A landscape with many peaks, sampled at points; each row gives a point and its height.
A climber steps from a point to the highest of its 2 nearest points, and stops where none of them is higher. Distance is the straight distance between rows; heights are no part of it.
j218: [ 58 174 111 146 152 147 208 122 139 109 126 142 150 128 158 163  87 140
 146 100 122 154  60]  (h 34.2)
j199: [102 160 105  83 110 120 158 169 132 111 131 109 173  56 168 134 141 129
 167  85 106 149 128]  (h 22.3)
j971: [108 122  92 145 160 125  96 179 101 124 131  93 121 124  95 138 148  97
  91 140 110  97  85]  (h 18.3)
j164: [133 135 198 120 151  66 114 109 129 140 105 128 163  95 132 106  87 186
 147 159  94  80 172]  (h 16.6)
j438: [161 119  87 109  81 144 113 204 147 186  94 136  87 150 183 146 141 128
  88  84  89 170 134]  (h 32.5)
j805: [190  73 100 112 117 204 119 186 168 161 152 142 114 155 117 167 164  98
 155  90 134 166 101]  (h 31.5)
j682: [137 145  84  99 119 153 115 176 105 136 119 122 146 107 166 118 154  69
 170 106 156 193  94]  (h 17.9)
j855: [194  97 146 140 101 113 109  73 150 133 152 160  93 192  78 134 147 146
 112 173 115  89 158]  (h 40.6)
j881: [130 159 113 133 124 107  75 184  86 115 131 111 117 119  90  97 135  60
 153 150 154 137  59]  (h 21.4)
j781: [ 92 122 124 166 115 109 109 136 127 126 140 152 137  75  88 152 123 104
 168 109 191 118  67]  (h 47.3)
j800: [113 102  94 127 141 209 178 143 153 147 135 128 116 162 146 162 126 137
  85  79 113 155 108]  (h 23.6)
j386: [131 126 165  98 170 145 137 148  82  92 142  85 148 108 115  98 131 129
 125 111  93  72 151]  (h 46.7)
j730: [150 146  97 116  76 154 113 190 122 132 132 138 120 132 147  88 166  56
 174 130 178 184 121]  (h 20.1)
j292: [107 112  95 180 128 133  85 195 113 155 106 120 102 112 115 152 146 117
  73 113 114  90 108]  (h 19.8)
j687: [ 95 152 165 128 122 146 168 136 132 118 117 150 145  62 161 132 105 165
 161  56 131 161 114]  (h 34.8)
j864: [149 138 144 140 101  79 111 116 142 134 119 135 107 160  54 106 101 163
  81 197 104  52 121]  (h 24.2)
j434: [109 124 115 114 116 213 203 147 157 118 154 132 136 151 124 131 134 133
 115  88 119 131 120]  (h 26.6)
j669: [147  85 182 143 195 133 133  82 115 122 136 123 141 122 166 112 143 180
 127 130 118 101 221]  (h 35.9)
j872: [106 139 171 172 106  48 113  77 123 148 109 173 136  95 102  99  84 143
 153 148 187 111 124]  (h 47.2)
j4: [149 103  91 160 138 195  98 158 136 113 160 120 103 136 111 154 152 112
 119 135 133 127 107]  (h 27.1)
j267: [101 184 110 149 145 141 114 140 104  75 133 115 123 100 130 140 100 117
 157 144 122 132  50]  (h 44.4)
j139: [183 119 142 102  93 156 144  77 161 137 133 150  94 208 107 133 106 134
 125 139 119 153 145]  (h 40.2)
j759: [104 137 111 134  66 167 176 136 140 145 128 160 128 161 123  98 154  79
 127 106 194 172 127]  (h 21.7)
j827: [172 122 139 118 123 141 102 117  89 149 104 118  75 182 183  96 141 112
  86 125 126 160 171]  (h 35.4)
j37: [ 74 171 118 122 113  75 137 144 135 154  74 133 146 101 146 148  79 123
 136 111 113 143  78]  (h 32.7)
j459: [152 139 169  88 123 121 130  97 110 104 137 121 131 128 118 102 120 117
 166 122 135 133 153]  (h 49.2)
j541: [ 72 141 150 189 194  74 148  82 126 126 140 150 160 115  85  99  67 179
 123 196 135  61  87]  (h 14.0)
j397: [101 153 138 149 175 182 164 155  69 100 112 110 116 125 182 104 115 147
  85  96  95 102 129]  (h 30.2)
j645: [167 149 122 123 103 100  44 181  90 125 101 114 102  89 145 126 129  94
 162 120 126 155 105]  (h 34.0)
j705: [106 168  94 121  69 154 154 204 146 117 139 117 116 150  86  88 141  81
 111 154 108  96 107]  (h 24.4)
j30: [191  98 102  90 112 141  91 135 165 119 164 121 123 150 123 174 184 122
 173 147 102 141 138]  (h 36.5)
j538: [145 132 131 110 162 192 131 155 100  64 171  78 127 113 114 115 144 127
 134 130  90  92 139]  (h 55.5)
j467: [ 82 195 112 112  75  84 134 183 113 112 103 113 140  99 118  98 116  96
 143 142 113 113  84]  (h 18.8)
j346: [138 130 141  82  89 143 144 186 145 139 128 126 139  83 118 155 108 135
 165  51  99 135 108]  (h 23.9)
j28: [156 137  93  90  99 129 114 147 147 118 123 108 117 132 180 140 155 138
 126 146  93 151 165]  (h 40.8)
j432: [108 189 154 149 149 104 124  94 129  82 112 120 136 107 138 113  59 180
 141 196 106 102 110]  (h 18.4)
j613: [154 124 161 123 144  71  93 107  95 130 119 115 120 138  96  94 136 121
 108 165 125  99 152]  (h 40.9)
j458: [133 111 131 177 110  85  92 132 130 151 111 140  98 139  77 132 125 154
  66 168 122  55 128]  (h 22.5)
j374: [137  91 145 153 145 171 103 148 117 123 150 140 126  73 115 170 132 134
 162  59 154 132  98]  (h 33.8)
j518: [ 79 126  82 151 169 161 158 140 101 119 126  98 130 156 165 118 167 109
  54 144 115 115 149]  (h 4.2)
j204: [100 130 140 158 146  37  98 102 129 151 105 128 136 113  88 131  96 143
 112 174 133  88 110]  (h 39.2)
j624: [ 98 115 124 169 158 143 116 155 117 126 125 130 137  62 138 169 132 139
 138  70 136 120 104]  (h 30.4)
j70: [ 95 164  95 122  99  77  94 190 105 130 111 116 148  99 106 111 152  65
 151 146 151 133  72]  (h 20.3)
j987: [112 105 101 159 178  91 104  92 116 109 176 119 136 150  44 121 148  99
 110 189 175 110  79]  (h 13.9)
j169: [121 172  87 113 140 156 133 146 116 130  88 107 105 137 200 142  83 143
  87 120  74 162 104]  (h 24.7)
j321: [138 119 102 107  64  95 108 174 162 191  83 144 115 137 151 164 145 126
 110  95 108 152 135]  (h 35.1)
j594: [128 118 133 175  62 144 109 158 155 139 128 173 101  90 122 150 146 146
 135  99 167 141 126]  (h 43.7)
j959: [104 162 152 152 142 132 173  82 118  87 156 141 143 153  77  75  95 141
 120 184 148  76  99]  (h 16.7)
j16: [161 121 103 119  84 149 108 148 164 142 131 131  96 165 108 160 123 127
 119 143 107 133 112]  (h 28.1)
j709: [126 132 164  92 191  94 139  82 124 117 118  88 160 121 178  98  92 164
 150 162  81 124 183]  (h 19.7)
j383: [127  78 110 112 165 112 107 156  94 154 123 100 136 129 147 137 184  94
  94  99 121 116 160]  (h 33.0)
j147: [169 140 174  53  96 122 135 133 125 117 127 111 135 118 127 114 112 133
 176  91  97 132 155]  (h 56.2)
j355: [185 114 122  56 129  84  73 145 104 125 138  87 127 145 160 121 188  91
 150 140  89 135 162]  (h 28.9)
j716: [144 139  70 120  99 172 122 190 145 151 108 124 101 154 149 143 121 107
 100 124 101 157 101]  (h 30.0)
j247: [104 132 121 108 172  91 142  67 136 102 155 101 171 138 107 115 137 102
 158 187 145 141 141]  (h 49.1)
j735: [170 119 154 135  99  54  61 114 113 156 118 154  96 143  81 129 132 109
 145 139 146 118 112]  (h 44.2)
j313: [ 69 148 158 165 199  90 153 122 116 116 120 121 172 108 111 110  89 173
 115 170 102  53 110]  (h 11.9)
j932: [164  81 177 177 144  96  93  69 120 130 152 174 119  91 112 140 134 155
 178 108 173 119 159]  (h 47.6)
j103: [157  99 161 129 161 108 138  64 109 155 127 147 121 188  66 101  93 135
  91 146 133  93 133]  (h 49.9)
j439: [152 145 152  76 104  87 100 112 121 124 128 124 142 121 104 124 118  91
 197 121 144 159 114]  (h 44.0)
j69: [ 78 156 103 174 136 135 142 107 103 126 100 153 130 117 189 115 138 105
 127 117 191 205 116]  (h 13.7)
j138: [111 134 151 162 104  74  94 107 126 124 127 157 130  72 102 140 105 137
 167 129 178 116 100]  (h 53.4)
j694: [167 141  82 114 114 164  87 161 130  94 144 102 110 128 159 133 162 109
 137 165 112 155 134]  (h 43.8)
j550: [130 129 106 105 116  95 110 114 143 107 148 109 144 144 100 125 164  98
 141 187 142 131 137]  (h 54.8)
j565: [119 129 131 181 150 149 126 109 118  80 159 128 123 113  99 119 133 148
 107 171 141  79 129]  (h 22.7)
j533: [123 159 170 146 126 122 142  71 126 118 112 150 130 112 150 105  79 163
 148 140 148 148 143]  (h 26.2)
j679: [170  81 114  89 124 171 131 141 174 142 160 127 137 153 107 182 162 126
 153  98 113 143 126]  (h 34.1)
j502: [124 101 118  97 174 129 131 140 141 104 164  85 159 120  72 161 138 121
 137 131  94  79 107]  (h 31.4)
j33: [141 132 158 129  73  88  92 168 105 167  91 139 104 113 127 111 140 109
 129  97 139 120 149]  (h 38.8)
j677: [123 184 121 145  98 160 131 138 115  76 136 121  96 138 112  91 104 122
 124 173 122 116 102]  (h 20.2)
j144: [130 153 121  81  65  77 115 141 162 136 115 131 149 111 112 145 126 110
 179 131 130 148 114]  (h 40.3)
j430: [122 137  91  94 124  94 125 120 161 120 143  98 145 170  67 138 130  99
 118 194 119 122  91]  (h 60.7)
j360: [149  79 170 181 119  52  98  80 119 153 137 182 125 109  75 120 147 138
 142 132 180  83 156]  (h 53.8)
j593: [143 104 157 146 155 161 150  95 145 149 105 136 107 156 181 128 114 201
  65 127 102 122 194]  (h 29.4)
j607: [135 153 140 167 148 161  96 120  84 105 114 129  96 107 153 127  98 136
 125 113 138 147 109]  (h 36.6)
j811: [ 89 137 161 168 209 108 136  96  86 100 132 119 154 119 111  81 114 151
 102 171 124  65 133]  (h 10.0)
j993: [125 113  89  95 125 137 124 184 131 163 117 129 163  93 140 161 145  93
 170  61 138 168  82]  (h 15.6)
j589: [137 142 170 169 147 162 148  84 108  76 161 157 131 114  96  85  91 173
 137 160 152  74 130]  (h 19.6)
j246: [149 122 117 105 158 165  94 216  70 119 148  94 125 110 119 102 154  53
 145  82 118 123  98]  (h 24.5)
j596: [ 93 120 123 132 196 116 161  80 104 142 122 114 140 193  92 103 114  93
  75 149 137 114 107]  (h 48.6)
j892: [ 96 166 117 158 165 138 130 115 142  68 136 106 136  91 147 148  90 177
 137 178  95 103 108]  (h 20.7)
j604: [108 135 133 167 152  90 132  81 133 130 112 132 131 163 114  92 117 160
  61 211 126  81 166]  (h 7.1)
j721: [194 120  83  62  89 145 106 161 170 131 146 117 117 152 179 158 176 126
 157 138  90 175 148]  (h 38.5)
j308: [177  83 105 144  96 115  95 102 169 154 151 163  91 201  73 160 169 121
 104 169 127 109 133]  (h 38.6)
j489: [131 101 138 115 190 149 157  76 132 103 181 117 154 142  63 149 102 117
 160 123 134 115  94]  (h 38.2)
j726: [ 89 115 149 107 127  98 173  88 141 185  97 152 157 139 139 131 108 107
 146  69 166 179 130]  (h 16.2)
j794: [132  95  97 139  81 142 134 114 190 167 134 172 125 159 135 180 164 132
 126 128 166 181 132]  (h 20.8)
j332: [155 136 136 118  80 125 124 125 163 125 131 126 105 159  78 134 105 155
 107 167  99  88 126]  (h 26.0)
j192: [114  97 131 155 127 124 123 119 124 131 145 146 148 115 105 136 170 100
 143 117 180 130 146]  (h 30.1)
j590: [135 133  92  92 154 144 107 159 133 108 148  90 145 114 109 166 123 106
 153 126  93 128  74]  (h 28.5)
j547: [ 68 139  75 137 175 110 141 132 101 107 134 100 173 117 155 120 176  79
 121 152 148 139 121]  (h 43.9)
j692: [113 127 113 158 201 138 115  89  90 101 129 107 124 136 149 123 128 118
 102 158 136 136 136]  (h 35.0)
j316: [142  87  86 130 105 143 143 112 175 139 156 134 115 198  80 153 168 121
  84 177 131 107 149]  (h 36.8)
j897: [128 120  77 124 205 157 107 122  87 108 132  81 125 143 189 136 149 104
  95 144 112 158 133]  (h 32.2)
j115: [171  91 121  92 131 205 141 148 138 135 150 132 103 142 185 147 154 141
 129  68 124 201 139]  (h 8.0)
j364: [ 91 127 103 195  84 146 118 163 161 143 113 161 105  88 132 169 130 158
 101 110 149 125 107]  (h 40.4)
j210: [133 112 172 106 159 130 172  58 159 144 131 138 147 139 163 125  99 167
 158 119 127 172 182]  (h 37.7)
j655: [186  93 181 109 148 116 127  67 112 155 127 140 110 201 111 101 127 148
  99 136 111  97 189]  (h 45.4)
j335: [106 142 149 144 152  90 133 100  93 144  89 118 129 163 144  69 128 136
  53 185 124  91 182]  (h 6.2)
j770: [ 90 132 128 173 210 130 154  53 122 101 146 122 145 134 144 118  95 138
 135 182 138 141 126]  (h 38.9)
j997: [149 122 130  63 137 168 161 166  90 124 132  79 126 145 180  86 138 121
  95  86  77 109 170]  (h 39.8)
j419: [119 133  74 148 145 135  87 176 127  95 160  91 118 137  76 127 170  90
 100 197 124  99  88]  (h 16.9)
j701: [146 139 112  72 130  96 100 171  95 109 133  81 145 101 160 102 169  95
 137 131  95 126 160]  (h 30.3)
j870: [150 101 168 167 116 104  78 157 111 141 123 135 110  79  96 147 132 159
 125  97 123  66 140]  (h 29.2)
j35: [194 105 157 108 103 134 132  81 158 143 131 144  92 206 111 133 127 163
 105 150  87 103 172]  (h 42.7)
j600: [178 104 151 135  81  90  85 122 134 113 162 145 107 133  90 121 203 116
 156 153 136  94 169]  (h 26.3)
j324: [120 101 140 100 118 153 188 109 163 167 109 144 125 156 166 137 131 150
  95  84 130 173 164]  (h 24.1)
j197: [ 92 154 124 152  84 151 146 146 164 116 118 167 127  63 169 157 113 167
 149  87 156 189  98]  (h 41.2)
j456: [139 115 171 122 105 168 174 114 138 167 100 154 109 163 155 104 119 172
  71  88 125 129 184]  (h 26.7)
j194: [180  93 154 123 133 151  91 120 135 116 159 141 117  94 129 174 146 143
 190  84 142 159 128]  (h 37.9)
j835: [135 107 167 106 162  94 159  44 171 145 137 133 156 154 129 126  91 167
 167 166 114 140 180]  (h 40.7)
j415: [172 110  98 146 124 207  98 171 136 127 152 139  96 148 109 148 137  93
 154 113 155 161  76]  (h 29.1)
j653: [122 113 146 114 177 150 149  71 131 119 135 126 143 119 187 136 113 139
 153 106 141 194 161]  (h 33.9)
j951: [148 109 112 125 162 152  91 158 102 123 124 107 117  80 192 158 147 143
 127  86 110 157 144]  (h 29.3)
j921: [148 109 105 138 162 137 102  85 115 152 105 123  95 186 176 140 136 112
  87 146 139 182 153]  (h 33.5)
j636: [138  94 133 165 186 136 127  62 121 147 111 128 104 170 180 133 113 158
  82 151 127 145 184]  (h 31.6)
j938: [105 125 130 121 188 136 145  73 127  82 173 111 167 117 104 141 112 108
 183 144 153 142  97]  (h 43.0)
j129: [141  99 113 182 142 176 107 121 115 106 153 130 103 133 123 137 161 131
  97 145 147 114 152]  (h 25.2)
j658: [139 143 118 132 148 168 107 185  79 104 149 105 107 141  97  90 135  56
 132 119 130 127  78]  (h 22.8)
j769: [ 95 174  92 139  88 164 165 159 133  97 130 121 116 138 126 100 133 111
 101 155 116 116 115]  (h 22.2)
j916: [126 117 134 139 143 188 155 115 120 157 103 145  98 166 142 140  93 137
  86  75 127 158 107]  (h 21.1)
j131: [171 102 139 104 174 153 102 133  99 119 130  94 107 118 197 140 138 158
 118  92  81 135 175]  (h 31.7)
j233: [148 159  90 134  76 144  95 200 148 120 143 120  90 156  83 106 122  76
 126 172 120 115  78]  (h 26.1)
j312: [133 112 137 184  80 126 129  93 154 145 113 177  98 143 149 124 160 163
  85 152 163 129 196]  (h 30.6)
j823: [ 85 148 126 119 107 101 143 160 134 121 118 115 168  66 121 137 128 137
 144 109 114  97 125]  (h 19.0)
j928: [155 101 124 139  68 143 123 160 147 128 153 150 112 133 134 109 220 110
 135 122 154 131 193]  (h 23.7)
j352: [114 104 124  94 122 114 150 119 160 178 107 149 162 114 154 169 124 123
 157  60 148 201 120]  (h 13.8)
j956: [105 160  90  89  95 143 167 184 149 135 118 124 143  74 187 149 116 152
 126  72  84 161 111]  (h 25.7)
j967: [152 112 141  64 136 167 162 132 147 139 131 132 124 111 189 151 116 157
 143  47 106 206 131]  (h 9.8)
j569: [140 109 136 128  93 146 135 160 156 168 102 139 107 132 117 163 110 167
  88  83  88  97 139]  (h 24.6)
j652: [ 81 188  92 103 123 145 186 150 145 111 113 130 150 102 185 155  91 143
 142  95  92 174  79]  (h 29.6)
j968: [124 130 163 156 179  94 124  79 121 101 143 120 152 121 114  87 122 171
 114 208 127  74 176]  (h 8.4)
j786: [100 154 152 158 150  87 141  77 147 115 136 150 143 112  91 115  51 173
 150 186 137  82  85]  (h 16.0)
j327: [178 108 138  99 108  88  74 151 112 124 144 110 108 151 102 116 193  93
 140 148 109 108 157]  (h 27.8)
j762: [112  93 116 187 129 130 135  84 160 133 134 151 124 135 149 147 176 155
  91 155 168 137 192]  (h 30.5)
j245: [ 52 137 110 149 180 111 171 105  85 114 122 110 163 136 162  85 170  84
  99 148 159 127 154]  (h 39.3)
j165: [ 86 120 129 153 168  95 138  90 113 116 126 115 156 114 161  97 164 123
 110 165 151 118 196]  (h 35.5)
j862: [ 90 139 124 140 163 130 153 128  91 136  88 105 128 157 168  86 133 128
  53 148 113  96 165]  (h 5.4)
j482: [ 66 166 120 122  93  93 165 132 131 137 107 135 152 126 105 122 109  98
 138 127 144 124  80]  (h 29.5)
j988: [ 85 172 125 140  92 140 185 117 103 123 119 151 123 173 118  77 121  66
 127 131 185 152  93]  (h 24.3)
j290: [132 160  99 160 161 148  63 154  82  89 123 104 102  92 159 148 114 117
 137 142 122 151  75]  (h 40.1)
j907: [111  88 127 120 168  98 132 128 114 149 126  98 151 147 107 125 171 111
  81 137 115  83 175]  (h 35.6)
j38: [101 153 170 101  90  76 159 103 163 136 100 139 169  90 153 104 110 166
 167 133 132 134 186]  (h 11.0)
j625: [113  97 157 148 163 183 177 122 113 131 139 138 140 122 123 134 128 146
 107  65 133 106 142]  (h 41.7)
j317: [179 103  82 103 138 198 112 166 124 143 133 115 107 161 188 143 156 108
 127  99 127 197 120]  (h 6.9)
j274: [ 93 149 118 137 147  54  92 122 128 150  88 117 136 107 120 155  75 130
 131 145 115 125  75]  (h 35.7)
j715: [150 133 115 119  41 136 119 163 156 129 142 156 121 134 133 109 193  92
 164 136 172 163 159]  (h 21.9)
j358: [ 97 130 113  98 177  76 142 103 123 135 132  93 159 178  70 111 135  83
 104 170 128 120  96]  (h 53.9)
j150: [149 112 124  84 119 187 155 156 144 123 160 110 136 144  98 137 134 104
 149  93 110 127 120]  (h 31.0)
j207: [113 136 146 157  93 170 167 114 144 110 156 164 121 119  87 127  99 146
 141 115 163  98  99]  (h 36.0)
j691: [119 159 196 104 141  70 128 116 126 115 113 118 174  87  93 100  73 173
 166 149 101  70 129]  (h 14.8)
j116: [104 159 124 100  87 134 168 129 122 133 129 134 142 167  86  93 113  67
 141 128 153 137  83]  (h 26.4)
j425: [120 136 156 143 204 169 138 126  85  95 120 100 135  97 179 120 104 173
 107 105  89 102 147]  (h 34.4)
j904: [127 132 156 106 106 119 141 138 158 137 109 142 132  66 175 147 117 184
 149  78 112 164 154]  (h 29.7)
j992: [143 131 170 167 150 140  98 134  83 125 113 131 107  98 110 127  91 154
 119 102 118  86 116]  (h 32.4)
j320: [122 139 160 129 100 152 163 138 152 144 105 143 124 128 110 135  77 175
 111  94 102  94 117]  (h 22.1)
j940: [147 109 146 148  90 106 126  76 179 131 155 170 126 124  79 157 105 171
 158 146 153 106 130]  (h 23.1)
j525: [118 173 144 123 128 153 159 103 111  66 158 114 135 141  91  81 121 115
 137 170 139 105 119]  (h 18.0)
j914: [116 146  69 155  86 180 128 162 156 117 128 155 118 109 189 136 176 128
 130 135 177 209 123]  (h 17.6)
j764: [ 72 176 111 144 167 120 138 146  78  81 127  99 146 106 147 115 134 100
 133 148 123 120  89]  (h 50.4)
j577: [146 142  89 114 162 176 101 162 103  73 159  75 115 137 136 114 155 101
 110 171  95 127 122]  (h 47.7)
j731: [162 135 163 156  40 141 112 122 157 122 137 187  83 109 133 121 147 159
 156 115 167 155 155]  (h 47.8)
j707: [153  85 152 135 110  92 101 149 149 172 108 138 115 116 109 177 132 171
 117  89  87  79 153]  (h 26.5)
j722: [136 156  93  70 157 112 122 120 122 129 100  85 127 137 198 144  85 134
 113 133  65 170 126]  (h 22.9)
j363: [141  90  95 113 151 167 141 114 167 124 163 109 127 180  92 174 142 132
  92 152 101 109 132]  (h 34.5)
j149: [105 167 184 112 101  80 143 113 121 113 111 131 168  76 125  89 103 147
 173 132 139 103 150]  (h 12.6)
j484: [147 107 178 136 199 150 132 112  83 111 130 108 137 120 137 103 126 162
 101 120 106  76 177]  (h 39.9)
j923: [144 101 168 172  76  95 114 102 115 143 141 187 115 104  80 106 141 121
 152 110 201 103 142]  (h 60.5)
j124: [ 88 122 143 132 107 145 190 100 133 151 119 157 149 144 122 112 129 112
 121  86 179 149 135]  (h 18.9)
j686: [124 107 117 176  95  95  83 165 126 175  95 141  96 128  93 155 128 132
  75 124 129  83 114]  (h 21.2)
j189: [105 155 119 129 132 149 155  95 141 108 119 132 136 119 164 133 103 143
 141 128 135 175 125]  (h 29.9)
j744: [ 73 168 121 150 155 126 157 115 128  95 136 128 146 107 123 155  87 124
 168 126 135 124  51]  (h 39.6)
j931: [ 75 141 114 189 113 121 138 125 157 109 123 142 134  82 133 150 123 164
 120 148 150 104 122]  (h 36.4)
j385: [ 91 122  54 117 132 159 158 177 134 136 126 100 149 147 150 137 176  94
  83 130 115 127 128]  (h 3.0)
j845: [130  98  97 155 114 123 116 100 157 157 135 155 116 162  81 168 120 113
 121 145 170 137  88]  (h 25.8)
j104: [155 141 118  99  97 161 130 132 130 124 109 116  93 153 201 107 133 142
  97 128 105 171 168]  (h 38.0)
j447: [156 130 124  92  86 122 109 179 162 129 125 126 132  64 158 170 134 168
 161  82  88 147 139]  (h 26.9)
j298: [142 154 195 166 158 144 141  62  93 101 126 165 125 123 129  76  51 174
 142 144 151 109 128]  (h 23.0)
j784: [157 122 153 161  49 104  99 135 134 128 137 161  98 126 126  98 202 130
 131 146 149 102 200]  (h 25.3)
j807: [123  89 106  88 184 153 159 111 144 125 163  99 160 163  73 169 124 104
 131 121 105 112 102]  (h 34.3)
j825: [141 102 176 101 163  80 160  55 143 157 131 136 160 168  84 101  89 144
 136 153 122 100 154]  (h 44.5)
j74: [162 138 151 153  96 118  65 167  87 119 116 136  91  90 138 112 142 113
 151 104 143 135 138]  (h 36.1)
j293: [116 137 167 150 123  26 109  84 121 152 111 153 142 122  79  85  97 143
 122 182 160  86 137]  (h 42.9)
j242: [156 126 150 128  71 184 155 128 147 109 172 150 114 133  73 113 116 123
 160 112 153 115 125]  (h 32.8)
j338: [148 138 135  38 101  81 149 109 147 158  97 113 143 147 188 119 115 132
 146 107  92 176 171]  (h 7.9)
j985: [105 157  94 142  88 137 120 148 158 128 111 146 128  97 147 163 110 134
 159 117 150 176  71]  (h 45.9)
j712: [146 111 107 176  93 148 106  88 176 124 156 171  95 132 104 175 115 161
 137 150 170 138 104]  (h 24.0)
j82: [116 139 148 114 101 177 175 172 148 136 125 136 123 110 106 153  84 153
 133  55  97 109  87]  (h 20.6)
j450: [135 118 196 122 194  96 124  94 126 154 104 119 163 118 168 105  76 196
 139 152  79 102 190]  (h 18.2)
j178: [141  68 101  89 159 159 131 186 101 161 141 102 149 134 150 129 191  77
 116  63 126 131 152]  (h 29.8)
j90: [ 93 153  64 100 117 169 184 178 129 120 137 118 159 135 159 122 163  87
 127 110 125 153 111]  (h 1.7)
j285: [ 80 128 141 163 210 118 182  61 103 126 140 134 152 162 105 105  88 118
 122 152 143 115 103]  (h 43.6)
j654: [113 149 162  59 107 102 189 102 155 146 105 123 164 129 166  99 105 151
 146 111 105 147 176]  (h 9.4)
j702: [114 153  72 130  72 139 116 178 160 159 103 150 122 128 125 154 113  96
 150 124 155 177  45]  (h 50.2)
j899: [167 135 155 117  97 189 154  94 150 115 145 148 100 158 110 129  87 148
 144 117 130 152 124]  (h 37.0)
j646: [100 160 112  83 163  88 153 106 130 124 101  88 157 130 189 114  96 139
 121 157  73 142 155]  (h 21.3)
j170: [130 124  70 143  85 185 135 137 185 138 134 160 123 149 144 166 150 124
 137 144 177 201  92]  (h 19.4)
j912: [ 96 156  81 163 111 168 134 160 108 116 111 140 114 109 205 115 162 112
 109 117 163 187 126]  (h 15.8)
j583: [135 118 156 144  95  39  69 134 100 183  80 149 115 113 104 123 135 104
 133 111 151 120 128]  (h 41.5)
j88: [109 137  98 104  55  74 122 161 183 171  95 140 143 115 121 167 133 129
 138 125 122 140 120]  (h 37.5)
j436: [128 114 139 110 130  72 112 123 133 147 111 110 140 134 119 134 146 127
 110 145 105  98 168]  (h 38.1)
j271: [146 156 107  85 130  91  71 188  82 118 118  82 131  86 147 110 141  86
 152 129  99 140 108]  (h 32.3)
j287: [152 125 148  53 105  91 141 105 118 169  98 116 126 184 150 105 128  98
 128 110 114 153 168]  (h 7.0)
j572: [166 167 175  92 114  59  78 127  87 112 115 105 114 129  83  71 110 115
 139 162 112 108 121]  (h 44.1)
j239: [144 153 148  44 103 147 169 160 112 122 123  93 138 132 145  90 110 123
 138  88  76 116 149]  (h 47.1)
j777: [133  91 178 185 149 151 147  97 118 139 129 163 126 119 119 120 115 175
 103 102 150  90 168]  (h 35.8)
j984: [132 134 127  73 128 132 146 112 155 143 114 135 146 114 164 164  89 132
 174  78 126 214  99]  (h 12.0)
j859: [109 127 131 141 169 122 107 147  82 121 110 112 138  58 179 139 137 129
 136  74 126 143 140]  (h 27.2)
j579: [ 99 124 143 112 166 159 181 132 119 117 131 104 160 128 116 127 119 135
 114  99  97  89 129]  (h 50.3)
j441: [135 102 103  80 141 138 123 200  96 145 143  96 154 121 113 119 176  58
 142  87 123 121 118]  (h 26.8)
j542: [169  91 173 126 136 124 115  76 138 124 159 155 133 110  95 156 114 137
 194  89 153 143 127]  (h 42.0)
j125: [ 90  99 121 177 150 102 132  88 129 135 136 141 149 112 142 125 179 115
 119 147 188 140 184]  (h 32.9)
j224: [109 137 106 162 161 154 121 134 141 101 134 112 121 104 117 181  89 164
 118 136  94  97  80]  (h 23.5)
j623: [ 94 126 144 157 131 118 152 121 120 129 146 145 146 114  64 129 108 117
 137 113 165  79  83]  (h 41.3)
j609: [173 124 182 175  63 135 107 111 112 138 132 192  78 125  96  98 110 144
 144 104 180 121 136]  (h 53.3)
j99: [180 153 147 123  97  73  51 124 110 101 131 122  93 128  93 112 129 114
 156 176 128 122 111]  (h 47.4)
j283: [105 135 125  94 136  98 144 101  99 175  76 117 130 177 160 103 109  85
  98 113 134 168 135]  (h 5.9)
j920: [160  91 150 135  86  91 106 115 168 164 132 162 113 129  82 175 126 155
 139 109 122  92 129]  (h 25.1)
j76: [102 179 126 141 132 170 159 141  94 116  91 123 105 138 192 102  93 155
  84 115  92 138 126]  (h 27.0)
j693: [147  98 163 181 106 133 142  84 129 152 121 178 108 151 113 102 133 165
  88 126 165  99 183]  (h 32.6)
j85: [138 103 123 124  84 143 151 121 179 164 117 170 108 148 172 154 164 152
 112  98 149 199 159]  (h 22.0)
j193: [127 134  99 157 179 126  84 121 102  77 175 101 121 135  65 117 147 101
 114 188 147 111  71]  (h 15.3)
j818: [113 119  97 122 152 130 114 139 163 133 135 111 142 113 102 206  91 140
 142 123  98 117  67]  (h 25.9)
j622: [ 72 135  83 121 134 108 150 181 137 135 123 110 168  88 115 164 139 114
 126 110 104 101  89]  (h 16.8)
j966: [159  89 146 107 169 112 111 104 125 132 133 102 123 137 181 140 156 161
 120 127  85 119 207]  (h 33.6)
j591: [155 141 116 126 116  68  56 124 130  89 152 111 118 121  96 127 168 111
 152 204 137 125 123]  (h 50.5)
j258: [152 152  70 127  82 168 106 229 154 142 122 126  99 144 135 117 130  73
 134 136 116 146  83]  (h 28.2)
j516: [134 117 113  85 191 167 137 137  72 109 134  72 125 154 172 108 136 100
  95 113  94 129 138]  (h 34.9)
j804: [142  80 119 145 119 140 112 133 136 155 153 149 128 143  75 157 155  96
 142 109 173 127 107]  (h 27.9)

Call two points neighbours if one is among the 2 nearest of the other. Go from one point of each pair to the other, from neighbour to neighbour, staying as high as possible. Name the lowest point that can't be avoided.
j430, j103 -> j807
j35, j147 -> j897
j538, j764 -> j762
j35, j702 -> j258
j35, j138 -> j242
j923, j484 -> j859
